Points on a hilly landscape, in no order, each with its height.
A ball rolls from a point to whichever of its 2 nearest points has the largest drop for the distance, and stops where none of them is lower. Distance is the straight distance between rows; heights are no part of it.
naru h=24.2: [131  91 122 135 115 168  59  39 105 127 127 108 136 140 158 129 123 110
 146  57 113 147  93 121  73  77 105 154 230 107 121 156 143 133 160 147
  97 121 151  65 117]
Keko h=9.6: [153 115 120 144 166 166 175 177 146 104 175 115 101 125 150 121 137 159
 154 141 161 115 175 154 137 125 137 132  68  98  92  75  90  93  61 168
 100  99 120 132 112]
mimum h=30.1: [110 114 101 155 132 174 155 116 154 117  20 118 108  87 115 149 127 125
 135 113 138 158 106  80 128 126 141 192 139 142 122 172 144  92 154 123
 125 113 128 120 127]
Lud h=25.4: [130 125 148 145 183 144 177 201 135 109 115  90 176 104 134 170 138 136
 154 149 182 149 122 189 177  73 113 107  65 114  62 135 137 119 138 130
 145 115 122 112  99]
zama h=16.2: [132 157 136  99 106 121 196 143 142 124 101  99 165  81 115 122 128 106
 125 131 163  91 125 178 122  81 139 163  73 124  94 106 127 107  70  89
  92 115 122 180 143]
nepe h=34.3: [120 103 107 181 125 172 107 160 129 117  93 108 107  96 119 132 133 144
 169 108 144 174 104  91 142 113 165 174 151 156  88 161 127 100 125 137
 105 107 119 143 110]
dasom h=38.9: [121 123  99 122 120 162 150 150 149 124 161 153  80 116 117 110 119 165
 141 121 146 102 177 116 129 159 151 189  96 129 111  97 100 113  66 137
  79 119 115 143 157]
lak h=49.0: [ 91 150 141 121  98 121 140 124 119 149  80 118 187  70 127 153 108 102
 112 121 135 158  82 138 110  76 146 166 113 149 127 167 152 137 169  78
 126 113 146 139 166]
liko h=38.5: [106 129 124 150 124 166 174 157 132 135 110 149 142 111 123 175 117 140
 117 132 147 149 131 140 120 102 120 182  87 140 106 131 158 129 145 120
 119 119 117 116 160]
Nutet h=31.3: [151 158 137 131 143  89 147 101 146 119 101  87 165 114 136 112 124  63
  96 137 138 136 117 160 142 106  91  65  88 100 153 111  86 110 119 114
 164 136 162 139 112]
mone h=24.0: [116 111 102  92 108 126  87  58 122 121  82  85 100 102 162 101 140 118
 154  60 108  95 131 102  91 124 152 155 242 148 142 175 147 142 111 117
  71  96 149 148 139]
Tural h=25.1: [170 148 142 120 145 157 228 155 167 120 121 121 113 142 147 133 138 162
 107 180 153  90 162 166 131 105 110 157  35  81  94  59 115  84  82 133
 134 121 103 116 144]
Lur h=16.5: [145 162 117  83 122 133 203 162 170 117 108 115 146  95 134  98 111 139
 107 164 131  73 149 129 118 135 137 154  40  84 113  86 102  68  90  77
 155 126 116 136 166]
Furo h=5.5: [122 155 134  76 106 120 187 217 146  99  92  97 168  91 104 124 133 163
 139 185 144  93 118 140 155 146 166 137  75 137 105 138 139 114 110  82
 138 134 100 152 147]
Rugel h=35.6: [105  80 150 107 151 107  70 135 115 110 135 107 143 145 140 114 122 149
 148 120  94 124 107  90 155 168 129  48 171 134 138 191 125 133 186 121
 172 157 178 116  87]
det h=19.7: [108 126 141  93 122 111 155 181 133 129 142 142 138 139 130 144 133 163
 131 152 119 101 151 131 138 158 133 109 129 150 139 140 158 169 140 113
 132 148 129 120 146]
Bepaf h=53.3: [121  88 110 140 145 150  17  74  98 126 166 135 100 157 162  94  96 110
 130  58  82 144  92  75  93 131 124 125 170 114 138 149 128 109 182 128
 155 131 181  97 129]
Nev h=42.2: [150 113 142 177 101 128 136 112 127 133  49  98 129 110 100 145 161 120
 161 116 157 161  91 148 145 111 119 145 189 148 114 169 135 128 110 148
 100 143 123 145  85]
Sor h=33.3: [162 151 127 160 155 178 189 189 143 111 110  89 144 107 149 125 143 142
 138 170 162 128 124 145 149  75 135 142  48  97  72  83 107  63  98 124
 148  95 106 128 119]
giso h=41.2: [166 136 147 171 121 114  95 134  97 170 184 182  82 213  90 154 162 141
 127 173 139 161 111 162 159 120 111 103 140 121 125 101 128 154 134 185
 112 143  80 114 108]
teg h=36.5: [135 152 121 131  73 108 103  94 121 136  80 118 114 100  95  99 144 102
 139 115 123 135  98 104 118 128 171 165 182 160 150 139 125 135  97 108
  99 127 102 180 139]
negut h=10.8: [168 138 132 136 132  97  86 136 133 106 179 133  80 175 105  59 138 120
 123 166 108 128 129 111 141 189 146  61  94 134 164  85  87 116  87 154
 159 144 115 149 105]
fub h=28.4: [129 144 176 106 132  87 168 137 117 147 118 124 168 139 118 162 154 124
 129 143 155 113 141 214 157 103  88  99 132 141 141 135 163 206 140 129
 121 159 128 118 122]
Kozil h=45.3: [122 166 129 122  87 126 108 123 100 162 169 186 134 138 114 117 124 112
 105 125 112 127 130 124 103 124 146 152 117 146 159  95 131 158 125 108
 106 127 109 138 183]
vepuv h=59.8: [157 125 120 186 145 144  88 107 138 126 152 147  82 166 123 120 111 103
  89 139 131 175 105  99 138 147 105 102  69 104 122  92  81  55 128 154
 167 120 140 115 120]
renob h=71.5: [103 106 121 148 130 137  96 110 141 141 123 160 109 158 142 151 102 137
  96 120  97 155 112  69 118 137 109 143 146 127 119 150 159 106 206 125
 174 142 142  84 133]
Lelo h=33.0: [126  99 111 186 173 167 113  87 113 128 162 135 119 121 146 151 104  89
 115  85 148 171 128 146 123 108  81 113  93 107 118 118  77  92 126 163
 118 105 169 115 117]
suke h=35.4: [104 119 130 163 123 170 144 124 121 160 138 174 135 147 133 183 112 145
 110 125 134 164 124 136 110  77 100 181 119 136 100 135 167 143 179 140
 117 122 119  81 158]
Bas h=13.7: [ 92 122 125  71 128 128 189 182 143 119 120 130 150  97 138 154 118 165
 134 130 131  81 166 137 129 157 137 155 106 140 126 145 156 151 124  93
 120 137 138 134 156]
luf h=20.1: [134 159 151 100 105 124 202 145 134 140 109 126 158 113 101 144 140 116
 112 144 162  93 142 203 126  84 115 171  56 120 117  96 147 144  88 104
 100 140 108 152 165]
Mopo h=14.6: [111 159 123  99 132 122 150 193 133 138 170 147 159 112 138 132 116 118
 111 158 128 121 133 153 128 134 135 104  49 124 124 113 127 127 128  84
 142 116 131 131 177]
Pite h=22.4: [ 96 132 121 120 156 119 130 188 123 107 125  80 187  56 147 135 108 112
 142 129 151 142 102 136 145 110 158  87  91 132  88 157 116  94 138  90
 141  84 155 164 110]
pelav h=18.8: [114 146 100 103 156 154 170 208 138 115 176 145 140  97 152 134 106 150
 124 156 136 114 162 137 124 150 139 146  30 103  94  95 118  89 112 102
 149  94 113 120 177]
Banud h=53.6: [ 96  88 121 108 139 144 117 141 148 103  79  87 108 120 158 129 133 175
 159 100 113 113 144  73 136 162 138 127 201 139 130 186 162 138 169 125
 134 134 163 104 106]
valo h=31.8: [132 140 119 102  78  99  87  58 113 134  79 102 108 103 122  95 145 108
 149  89 109 101 117 112 101 130 168 161 236 158 155 157 136 155  97 108
  83 115 109 176 139]
latuk h=46.3: [120 135 156 102 101  99  77 112 113 159 165 160 149 214 132 148 133 150
 103 146 100 116 129 119 115 104  98 103 198 102 133 120 192 195 205 153
 157 155  93  69 120]
noli h=46.5: [136 127 140 149 117 103 111  76 123 145 116 149 117 168 109 147 132 117
 106 130 108 141 126 106 125 138  91 127 180 126 168 120 147 159 163 148
 157 162 111 109 114]
Pog h=11.5: [114 156 126  63  89 103 157 194 140 124 147 144 148 107  94 101 125 153
 137 173 126  72 141 139 134 159 172 134  84 138 128 119 127 140 101  86
 116 143  95 161 167]
gonof h=26.8: [146 130 123 123 118 128 174 191 157 109 115 135  98 147 104 132 142 180
 137 177 139 112 150 125 160 167 140 141 107 138 114 117 131 126  91 140
 122 144 101 126 121]
tar h=65.8: [ 95 123  86 127 120 185 121  66 147 126  85 162  82 112 144 104 106 138
 107  94  97 147 140  54  86 135 141 219 147 145 146 144 164 103 157 107
 124 102 138  99 183]
fovi h=18.5: [ 97 149 124  93 130  96 120 187 122 119 162 104 178  76 144 104 110 104
 129 144 128 120 106 138 135 140 164  55  87 147 116 147 112 113 132  76
 142  99 161 167 137]
mef h=55.7: [136 113 153 122  90 100 121 109 111 133  86  88 136 122 125 124 166 144
 175 110 132 106 130 159 127 136 131 111 238 161 136 170 149 174 102 141
  86 143 128 159  89]
lufo h=15.1: [163 151 142 120 144  79  96 116 112 139 204 162 107 187 101 100 146 107
 110 171 109 130 140 151 138 164 120  43  97 116 178  68  94 159 108 161
 152 140  97 138 117]
tora h=28.9: [147 147 135 137 125 103  36  39  83 155 159 148 140 144 112 114 114  75
  98 104  87 152  94 101  97 125 118 121 189 117 194  96 123 169 172 124
 169 146 104 118 132]
lel h=23.7: [149 145 133 102 136  88 137 161 132 104 170  91 154 118 134  68 136 105
 137 164 123  97 122 160 134 129 153  35  88 130 125 115  82 111  78 117
 128 116 145 168 103]
disop h=43.1: [125 155 137 125 113  94 144  97 133 145 112 153 138 139 108 144 127 103
  88 137 112 132 143 117 118 146 104 133 131 129 182 108 143 160 144 120
 157 153 113 131 149]
bafe h=38.0: [157 108 123 195 100 151  99 137 126 127  91 119  85 138  93 114 155 141
 166 121 143 167  94 112 153 134 146 151 180 155 109 149 119 113 101 159
 102 140 113 141  93]
barit h=15.0: [138 114 125 163 189 175 182 136 141 106 164 117 114 112 161 150 129 129
 141 112 171 133 184 170 124 107 103 136  61  95  95  78  95  94  78 179
 106  90 141 122 107]
bigu h=34.9: [104  61 118 135 147 166  80  66 122 115 104 101 128 129 170 139 121 119
 150  58 110 138 110  95 101 103 101 133 209 101 116 183 141 121 182 149
 123 126 173  83  98]
gok h=22.1: [125 156 133 102  90  93 104 145 134 125 137 141 117 133  90  76 140 129
 133 153 104 108 133  97 136 181 174 116 141 159 168 117 125 160 115 107
 142 153  97 167 137]
kat h=40.1: [110 126 104 141 138 166 108 157 105 143 217 164 112 116 145 122 115 128
 136 103 136 140 153 128 112 129 150 145  91 138 118  96 108 122 100 131
  86  93 135 141 165]
kosi h=31.9: [113 136 144 155 125 162 152  98 100 171 129 166 160 137 134 183 115 122
 111 113 154 159 124 197 114  38  83 186 114 138 109 133 167 180 169 135
  95 124 123  79 166]
rafi h=34.6: [154 133 139 152 158 109 167  86 151 121  99 115 133 142 129 149 127  85
  94 124 148 138 139 168 142 123  59  90  94 101 148 113  98 119 124 149
 149 145 157 109 102]
toz h=37.6: [ 99  97 115 151 129 145 107 139 117 121  94  87 140  75 143 144 127 131
 169  88 141 158 102 108 125  96 164 151 176 155  92 184 136 114 140 125
  98  90 144 158 108]
kol h=19.2: [ 86 117 100  79 127 150 183 143 149 116 107 130 134  66 133 139 105 158
 144  95 138  79 182 122 115 144 150 200 112 135 115 144 139 127 103  96
  90 118 136 154 162]
bemuk h=36.2: [111 128 127 100 136 146 190 209 125 134 154 158 122 146 124 186 139 187
 136 164 140 101 168 173 136 130 129 163  76 131 102 120 175 159 122 132
 103 129  96 117 159]
Div h=36.3: [156 153 121 170 107 168 160 171 144 118  91 100 139 103 111 116 141 118
 131 160 162 157  94 129 139  86 151 159  72 120  87 103 109  69  94 119
 121 105 103 151 127]
rimek h=28.6: [145 154 117  83 115 114 152 183 163 118 177 157  89 147 115  80 118 167
 118 189 121  84 161 115 137 184 157 124  56 109 125  77  98 102  84 119
 139 134  91 130 163]
vos h=17.5: [120 152 139  77  88  88 152 157 147 131 125 157 126 142  79 104 137 158
 126 179 108  84 160 114 139 182 160 140 120 139 165 107 142 176 110 114
 138 167  71 157 149]
balen h=14.4: [112 161 115 108 123  92 116 128 125 132 148 122 159  89 137  99 108  67
 104 121 118 125 113 135 113 135 137  81  93 129 154 123  99 112 119  86
 141 109 167 163 150]
vonu h=27.6: [148 159 137 109 144  94 152 137 128 126 165 102 164 119 147 107 132  81
 113 140 144 109 131 195 135  96 109  61  74 117 133 100  92 133  95 115
 125 120 154 147 128]
dova h=36.9: [130 111 108 164 153 162  97 119  90 134 208 138 117 114 150 133 117 105
 136  82 147 153 143 153 112 110 122 117 105 132 122 106  85 114  92 156
  80  94 157 145 134]
tole h=49.1: [128  88 155 152  97 133  90 126 109 138 102  95 142 142 130 134 158 156
 180 109 134 138  97 141 135 105 123 115 236 142 104 178 153 159 146 153
 103 150 128 116  85]
lusaf h=21.0: [122 102  95 141 126 168  52  65 115 126 114 114  89 115 160  88 121 114
 149  58 100 153 100  72  88 108 150 174 199 144 137 163 142 108 146 126
 104 102 157 113 144]
Nopam h=29.9: [115 104  93 177 165 173 112  77 125 123 117 136 115  92 142 135 101  80
 120  76 134 177 114 105 108 111 111 143 104 122 127 137  91  73 136 136
 121  92 168 125 125]
vizu h=50.4: [140 152 108 110 112 110 145 131 159 107  88 103 113  98 111  85 131 104
 121 137 128 112 126  99 133 158 158 128 107 125 145 120  94  89  83 102
 130 127 133 167 127]
ramu h=62.8: [103 103  83 143 150 184 123  70 152 115 102 150  49 131 152 118 108 147
 112  82 104 131 168  56 103 165 118 193 157 141 141 136 147 102 145 141
 124 105 154  96 148]
moto h=15.2: [154  90 144 150 196 117 149 165 148 104 126 110 142 171 125 154 131 151
 137 162 145 146 126 153 185 135  95  46  91 101  90 155 102 103 127 166
 164 144 144  88  62]
vil h=41.6: [ 91  82 144 155 154 152 127 159 122 116  91  90 171  80 146 174 129 150
 178 101 154 157 107 123 154  90 141 135 165 133  76 198 146 125 175 132
 126 114 145 129  82]
pedat h=26.0: [104 124 139 124 179 136 163 203 133  99 107  87 192  73 142 169 119 145
 152 141 163 143 118 146 167 116 135  99  82 126  80 161 135 106 157 109
 157 110 140 123 104]
nes h=34.0: [143 150 121  97  95 134 139 147 142 145 192 177  78 151  94  88 126 161
 129 153 142  88 165 133 126 163 160 160  75 114 129  66  93 123  65 138
  80 134  88 147 176]
lanil h=19.9: [172 142 136 108 154 111 153 185 143  95 158  92 139 135 145  54 142 140
 135 196 111 102 124 134 146 138 160  38  73 116 117 108  78  89  83 119
 161 123 125 133 103]
Nako h=48.2: [139 132 121 143 133 124 150 148 149 108  78  99 135 109 116 125 135 112
 131 136 144 143 107 117 147 135 135 111 115 128 126 141 110  93 113 121
 137 131 143 143 105]
kisi h=62.3: [147 101 131 173 150 111  84  93 135 135 146 161  95 188 115 150 112 110
  90 138 113 160 104 107 157 151  86  91 110 107 123 130 100  92 162 160
 179 155 139 106  95]
Vudu h=19.3: [148 176 142 117 136  82  92  99  93 167 202 180 139 172 103 126 137  85
  92 152 113 134 141 164 130 137 112  71 115 118 187  66 109 198 139 143
 146 132  85 134 140]
lav h=41.3: [102 142 112  92  99 110  70  95 122 132 108 117 115  99 143  80 124 103
 127  91  90 116 110  72 100 148 174 141 185 153 169 157 148 139 148  87
 125 116 148 152 160]
Suv h=42.7: [ 87  74 134 125 148 145  44 157 116 117 156 112 141 132 162 112 109 154
 161  99 103 142  93  75 139 136 150  99 168 121  99 183 139 119 204 113
 162 133 166 106 105]
kekim h=58.2: [165 159 129 166 115 122 103 116 132 132 158 138 100 154 110  94 131  88
  96 157 130 158 107 113 129 141 125 105  75 112 151  68  86  85 105 136
 150 128 115 144 143]
Tiz h=30.2: [120 111 147 102 140  78  86 125 120 106 135 108 137 141 117  96 132 123
 138 136  96 120 122 103 146 184 136  38 158 149 172 163 118 151 151 124
 170 160 154 140  94]
Genet h=45.7: [153 124 135 161 132 126 173 116 150 114  37  86 136 102 109 140 153 105
 141 122 163 145 106 148 150 116 110 127 138 127 116 151 120 100 100 143
 116 134 141 143  79]
Keler h=10.6: [112 182 133  86 114  83 129 142 120 150 174 157 169 113 126 104 120  79
  96 147 118 110 135 160 114 133 133  84  72 126 163  96 113 154 125  85
 139 129 130 154 174]
mase h=15.3: [172 112 129 122 159 115 114 180 138  82 171 108  92 164 127  61 137 154
 148 173 110 119 133 122 152 178 157  39  89 133 124 119  78 102  70 155
 145 133 136 128  84]
zimor h=25.9: [116 145 141  77 115  63 119 122 133 110 130 110 146 109 105  76 140 108
 133 148 103  95 135 114 132 187 161  62 147 156 180 140 114 164 114 105
 152 149 126 177 108]
fere h=16.8: [170 106 138 134 170 130 189 171 157  98 139 109 100 157 141 124 148 167
 143 161 147 116 158 161 152 146 115  88  90 108 110 101 101 111  68 177
 122 130 131 110  80]
Mekob h=29.1: [144 147 117 116 165 160 187 189 136 105 164  91 155  76 169 104 123 141
 150 150 151  89 156 151 125  81 155 142  42  87  73  75  94  68  78 110
 131  81 114 153 132]
Simid h=41.5: [103 125 118 129 134 142 178 160 153 126  95 153 129 132 132 191 107 161
  98 149 124 131 144 109 131 149 106 158  96 137 111 145 169 120 177 115
 161 134 124  96 148]
teses h=31.4: [133 129 131 107 104 142 193 206 140 121 110 140 117 139  92 154 145 191
 143 178 147  95 153 162 148 143 144 183  87 136 102 121 156 140  91 129
  97 145  80 136 148]
begap h=21.4: [138 111 148 144 202 127 162 183 144 118 131 115 159 149 136 173 131 143
 134 166 170 154 126 191 195  89  88  75  61  95  62 146 124 119 157 141
 162 130 127  83  93]
Koz h=31.2: [123  68 130 134 164 117  95  89 111 122 142 118 134 152 152 150 114 119
 131  88 110 125 131 137 140 140  76  63 163 112 145 166 103 144 155 155
 143 156 194 106  89]
rom h=37.3: [124  93 117 125 150 117 123  74 122 121 109 108 115 128 150 140 129 108
 134  78 112 113 143 120 118 151  93  99 179 128 172 157 116 138 134 146
 121 143 185 123 105]
Likiv h=40.2: [124 154 133 106 106  95 162  85 132 139  98 130 148 104 113 137 133  90
 111 112 130 106 143 145 111 130 114 143 142 133 175 120 130 158 107 106
 111 145 135 156 149]
digev h=11.3: [152 160 138  90 107 117 206 171 157 106  89  83 158  91 120  96 135 136
 135 172 146  76 122 151 140 105 154 137  74 109  99 105 112  90  75  86
 129 129 113 166 129]
zod h=35.9: [118 115 155 132 109 126 122 136 118 162 143 158 136 202 134 177 144 171
 127 149 125 124 132 150 132  93  88 128 185 116 108 141 196 184 187 163
 123 155 106  71 118]
Rova h=26.6: [123 110  90 162 141 162  84  65 109 126 119 126  97  90 141 111 112  88
 132  64 120 170 105  91  98 112 143 162 148 148 140 152 104  87 118 126
  97  90 160 143 140]
vid h=61.2: [127 124 139 111  82 128 151  87 129 136  69 114 117 123 125 131 158 148
 153 102 124  92 155 137 103 136 120 176 224 145 148 150 164 175 106 136
  81 150 119 137 127]
Gepo h=32.6: [118 153 176  75 130  68 176 144 127 128 125 100 183 107 125 137 146 108
 130 143 154  90 139 213 150 111 112  73 111 149 140 137 145 190 115 105
 118 143 143 152 120]
kalas h=23.3: [116 135  90  89 149 142 153 212 149 107 188 154  99 111 143 108 104 182
 131 156 123  95 172 109 139 197 157 145  56 118 101 100 109  97  99 112
 144 109 111 118 165]
nane h=58.9: [139  98 133 132 124 134   4  68  70 132 190 131 133 163 154 109 107  99
 137  71  89 127  86 118  99 108 117  91 200 112 144 136 113 150 170 136
 135 146 166 100 113]
Mufe h=65.1: [145 136 140 128  96 116 159  60 125 144  86 142 111 144 104 144 155 132
 125 119 125 102 166 139 105 149  96 177 205 132 180 110 154 182 101 151
 102 163 100 132 123]
Tez h=22.2: [ 94 141  90 144 158 172 140 196 121 109 169 138 151  64 151 136 100 133
 139 127 143 148 156 112 117 124 155 169  48 114  90 110 118  80 118 103
 139  73 117 137 167]
Tebef h=23.8: [147 160 139 121 130  89  61  66  80 163 185 157 151 151 105 114 130  85
 100 122  94 128 130 130 110 148 119  84 168 129 204  72 114 203 150 136
 159 142  85 137 125]
Viro h=52.3: [132  81 152 164 100 151  78  96 111 141 125 126 136 173 132 141 144 145
 154 109 124 151  82 130 126  90 102 144 224 107  91 160 151 152 176 161
 118 158 125  74  90]
sesor h=37.5: [121 152 112 125  94 117  60  77  95 150 130 134 135  92 131  89 112  81
 120  83  97 154  79  90  87 106 177 158 166 159 157 144 130 119 140  87
 114  97 143 151 169]
kive h=23.9: [137 165 160 117 109 106 180 129 120 154 115 149 153 142  99 161 150 114
 108 150 156 115 143 213 135  91  97 153  90 130 144 101 158 188 115 126
 106 152  99 132 158]
piv h=33.4: [136 142 129 135 104 112  47  58  89 149 137 133 143 121 127 102 118  80
 118  87  94 151  80 100  88 107 143 131 192 137 176 132 126 145 164 110
 138 131 132 126 147]
sorud h=45.6: [102 144 140 108  76 122 122  93 107 151  81 108 173  90 137 138 126 115
 130  97 122 138  96 130  89  75 154 174 182 157 135 169 165 156 153  91
  96 111 135 138 161]
Gimig h=16.3: [136  85 139 142 144 115  70 144 101 129 187 142 115 185 127 122 134 143
 150 129 109 132 118 129 153 146 119  54 154 138 129 149 116 150 147 161
 136 152 146 113  94]
Lepa h=26.7: [ 93 120 108 125 120 163 170 117 140 122  50 111 137  64 128 152 124 130
 141  96 138 133 127 109 110 107 150 204 142 150 117 173 154 118 129 104
  96 100 134 146 148]
lodu h=51.0: [130 140 136 131 118  90 106  88 137 149 140 168  90 194 114 149 124 143
  78 155  95 131 156  77 128 166  99 128 160 135 161 106 171 149 170 157
 185 158  92 115 113]
vuru h=19.8: [146 134 128 150 177 180 216 129 162 112 119 119 116 121 158 157 122 133
 107 134 167 119 173 162 123 107  87 147  41  91  91  73 112  80  98 154
 134  99 132 104 124]
padog h=51.9: [144 167 127 162  87 137  97  45 103 159 123 183 105 147  90 120 122 107
  83 133 110 173 108  87  94 121 133 198 148 141 177  83 139 135 137 133
 130 132  83 124 169]
Naf h=41.7: [110 116 126 136 102 123 108  86 109 142  73  88 147  82 140 141 131 106
 149  84 133 150  80 125 104  80 155 158 200 158 111 185 142 128 140 111
  88  92 142 156 127]
mos h=54.6: [152 168 138 166  93 112  83 100 110 159 145 176 102 170  74 120 133 110
  91 160 117 173 101  91 129 139 138 157 127 140 165  76 135 142 139 141
 158 142  63 146 144]
lis h=28.0: [128 149 146 141 106 141 149 113  94 164 140 155 154 128 124 164 136 117
 123 110 152 135 132 199 115  72 104 164 125 146 129 118 149 180 120 129
  76 129 120 122 162]
mag h=42.3: [127 140 117 129 109 137 140 147 131 135 157 151 118 125 118 122 128 122
 124 128 136 125 139 129 121 139 139 145  99 138 136 102 112 126  93 121
  98 126 126 147 158]
neka h=26.9: [111 108 155 115 135 120 150 172 125 140 139 138 142 165 140 173 141 180
 139 146 130 114 146 150 144 125 103 104 158 141 118 155 177 179 170 139
 126 153 130  94 122]
Gof h=11.9: [137 118 112 119  98 155  67  43 111 127  99 105 111 129 152 104 135 111
 145  65 106 136 107  98  69  99 134 171 239 134 145 151 158 134 135 129
  87 111 134  92 143]
lozo h=21.3: [164 153 127  89 140 135 221 158 177 115 127 130 114 135 153 114 116 170
  94 183 131  74 169 130 123 151 122 145  33  74 107  67 101  69  89 111
 162 125 101 107 154]
zeg h=7.7: [158  78 139 160 164 116 112 149 126 114 149 128 106 183 115 137 138 153
 143 145 129 143 123 142 171 156 103  58 131 122 114 149 103 120 119 182
 139 154 147 107  65]
vabil h=68.5: [100 133 106 128 108 147 130  97 153 135  77 159  96 136 133 140 104 140
  87 126  92 141 132  53  98 150 123 189 139 140 147 143 173 109 187 106
 164 129 129  92 167]
diliv h=48.3: [ 96  82 129 137 132 154  24 118 110 133 172 134 137 151 164 105  99 129
 140  83  91 157  72  79 111 111 140 133 166 105  99 163 139 115 208 119
 163 131 165  86 123]
Tedor h=48.7: [109  89 128 115 173 127 152 156 149  97  73  89 135 106 145 153 130 159
 151 112 132 123 137 103 157 170 128  96 156 138 129 187 133 120 152 128
 147 136 171 116  80]
refez h=45.1: [105  79 133 142 175 136 130 139 137 104  66  81 159  88 140 166 129 136
 163 101 151 147 108 119 163 127 128  97 154 125 101 199 121 104 158 132
 138 122 170 129  61]
golor h=25.5: [127 144  94 138 159 162 143 198 133  91 150  92 142  68 155  99 112 130
 155 139 148 125 142 110 132 118 171 137  60 107  79  98  89  56  87 110
 138  76 123 156 122]
Lal h=36.6: [125 170 159  73 104  60 158  99 123 138 128 121 178 103 104 119 140  87
 120 133 135  83 143 186 125 127 124  97 132 140 168 111 123 194  94 106
 115 145 114 182 129]
Zura h=36.4: [167 125 146 167 113 106 116 134 122 143 145 158  78 200  86 132 163 157
 136 176 133 144 135 137 157 158 114 108 159 139 141 108 141 156 106 187
 123 161  85 126  89]
Zitad h=23.0: [ 85 124  89 100 149 164 183 153 153  98  64 114 139  48 138 153 108 145
 143 106 144 111 159 101 122 146 153 197  96 130 109 155 140  97 125  93
 124  98 133 143 145]
bibop h=38.3: [142 119 135 144 144 108 161  70 131 129 104 129 122 137 127 164 134 102
 110 105 137 121 151 163 125 138  62 113 154 122 169 126 119 151 120 155
 121 155 158 113 106]
dap h=43.6: [ 93  62 136 142 131 167  83  87 132 122 130 123 145 161 162 149 117 140
 142  90 112 146  94 104 120  90  97 150 199  82  79 173 150 132 204 152
 140 140 155  60  94]
Notab h=24.1: [139  97 151 147 137 101  92 107 100 133 145 120 149 152 122 140 138 111
 144 119 127 137 105 162 155 120  98  62 176 127 138 162 107 161 142 152
 130 161 153 120  86]
zogi h=56.4: [124 132 136 111 115 108  76 114 129 158 183 177  88 224 146 153 122 167
  87 150  92 109 155  85 117 136 102 117 175 127 127 118 194 148 189 164
 165 150 103  78 117]
bil h=56.5: [167 153 143 191 111 112  69  96 112 146 158 159 101 172  80 111 134  88
  98 160 129 187  81 111 140 129 123 116 109 120 151  79  98 113 132 154
 160 143  87 140 124]
Rus h=48.8: [129 170 124 121  79 133  94  72 107 156 143 191 104 150  99  99 120 129
  91 121  98 128 145  82  90 143 150 200 148 144 182  79 146 153 121 114
 118 134  88 134 185]
Keru h=58.4: [100  88  94 128 152 160 117 128 148 109 122 122  80 134 167 127 117 169
 140  88 106 112 171  71 122 172 124 148 174 138 130 150 148 130 149 138
 130 126 163  99 121]
bep h=46.1: [144 153 144 133 133  93 114 128 109 178 185 190 101 212 108 175 142 136
  99 179 125 145 139 165 152 116  98  92 116 116 135 103 148 168 161 165
 139 140  85 108 130]
Zib h=31.7: [154 123 131 156 125 117 138 156 150 125 134 154  71 186 102 140 141 166
 117 177 131 139 143 109 159 168 120 119 120 140 124 111 136 116 112 171
 138 149 101 116 103]
Potik h=40.3: [131 142 105 120  99  97 127  83 122 125  96 100 123  82 118 109 126  78
 131  97 134 117 107 136 115 120 153 139 160 148 130 142 103 109  75 106
  79  95 138 196 130]

For each start below, name the point where the ball stops.
Bepaf: Furo
bibop: negut
vabil: nepe

Call two points neighbours if one is among the 2 nearest of the other. Go from one point of each pair to the other, from neighbour to neighbour, staying as low as possible. Name the highest point that can't be avoided.
negut, zeg: bibop
zeg, Keko: bep
tole, Furo: Viro
pelav, zeg: pedat
Keko, Furo: Tural
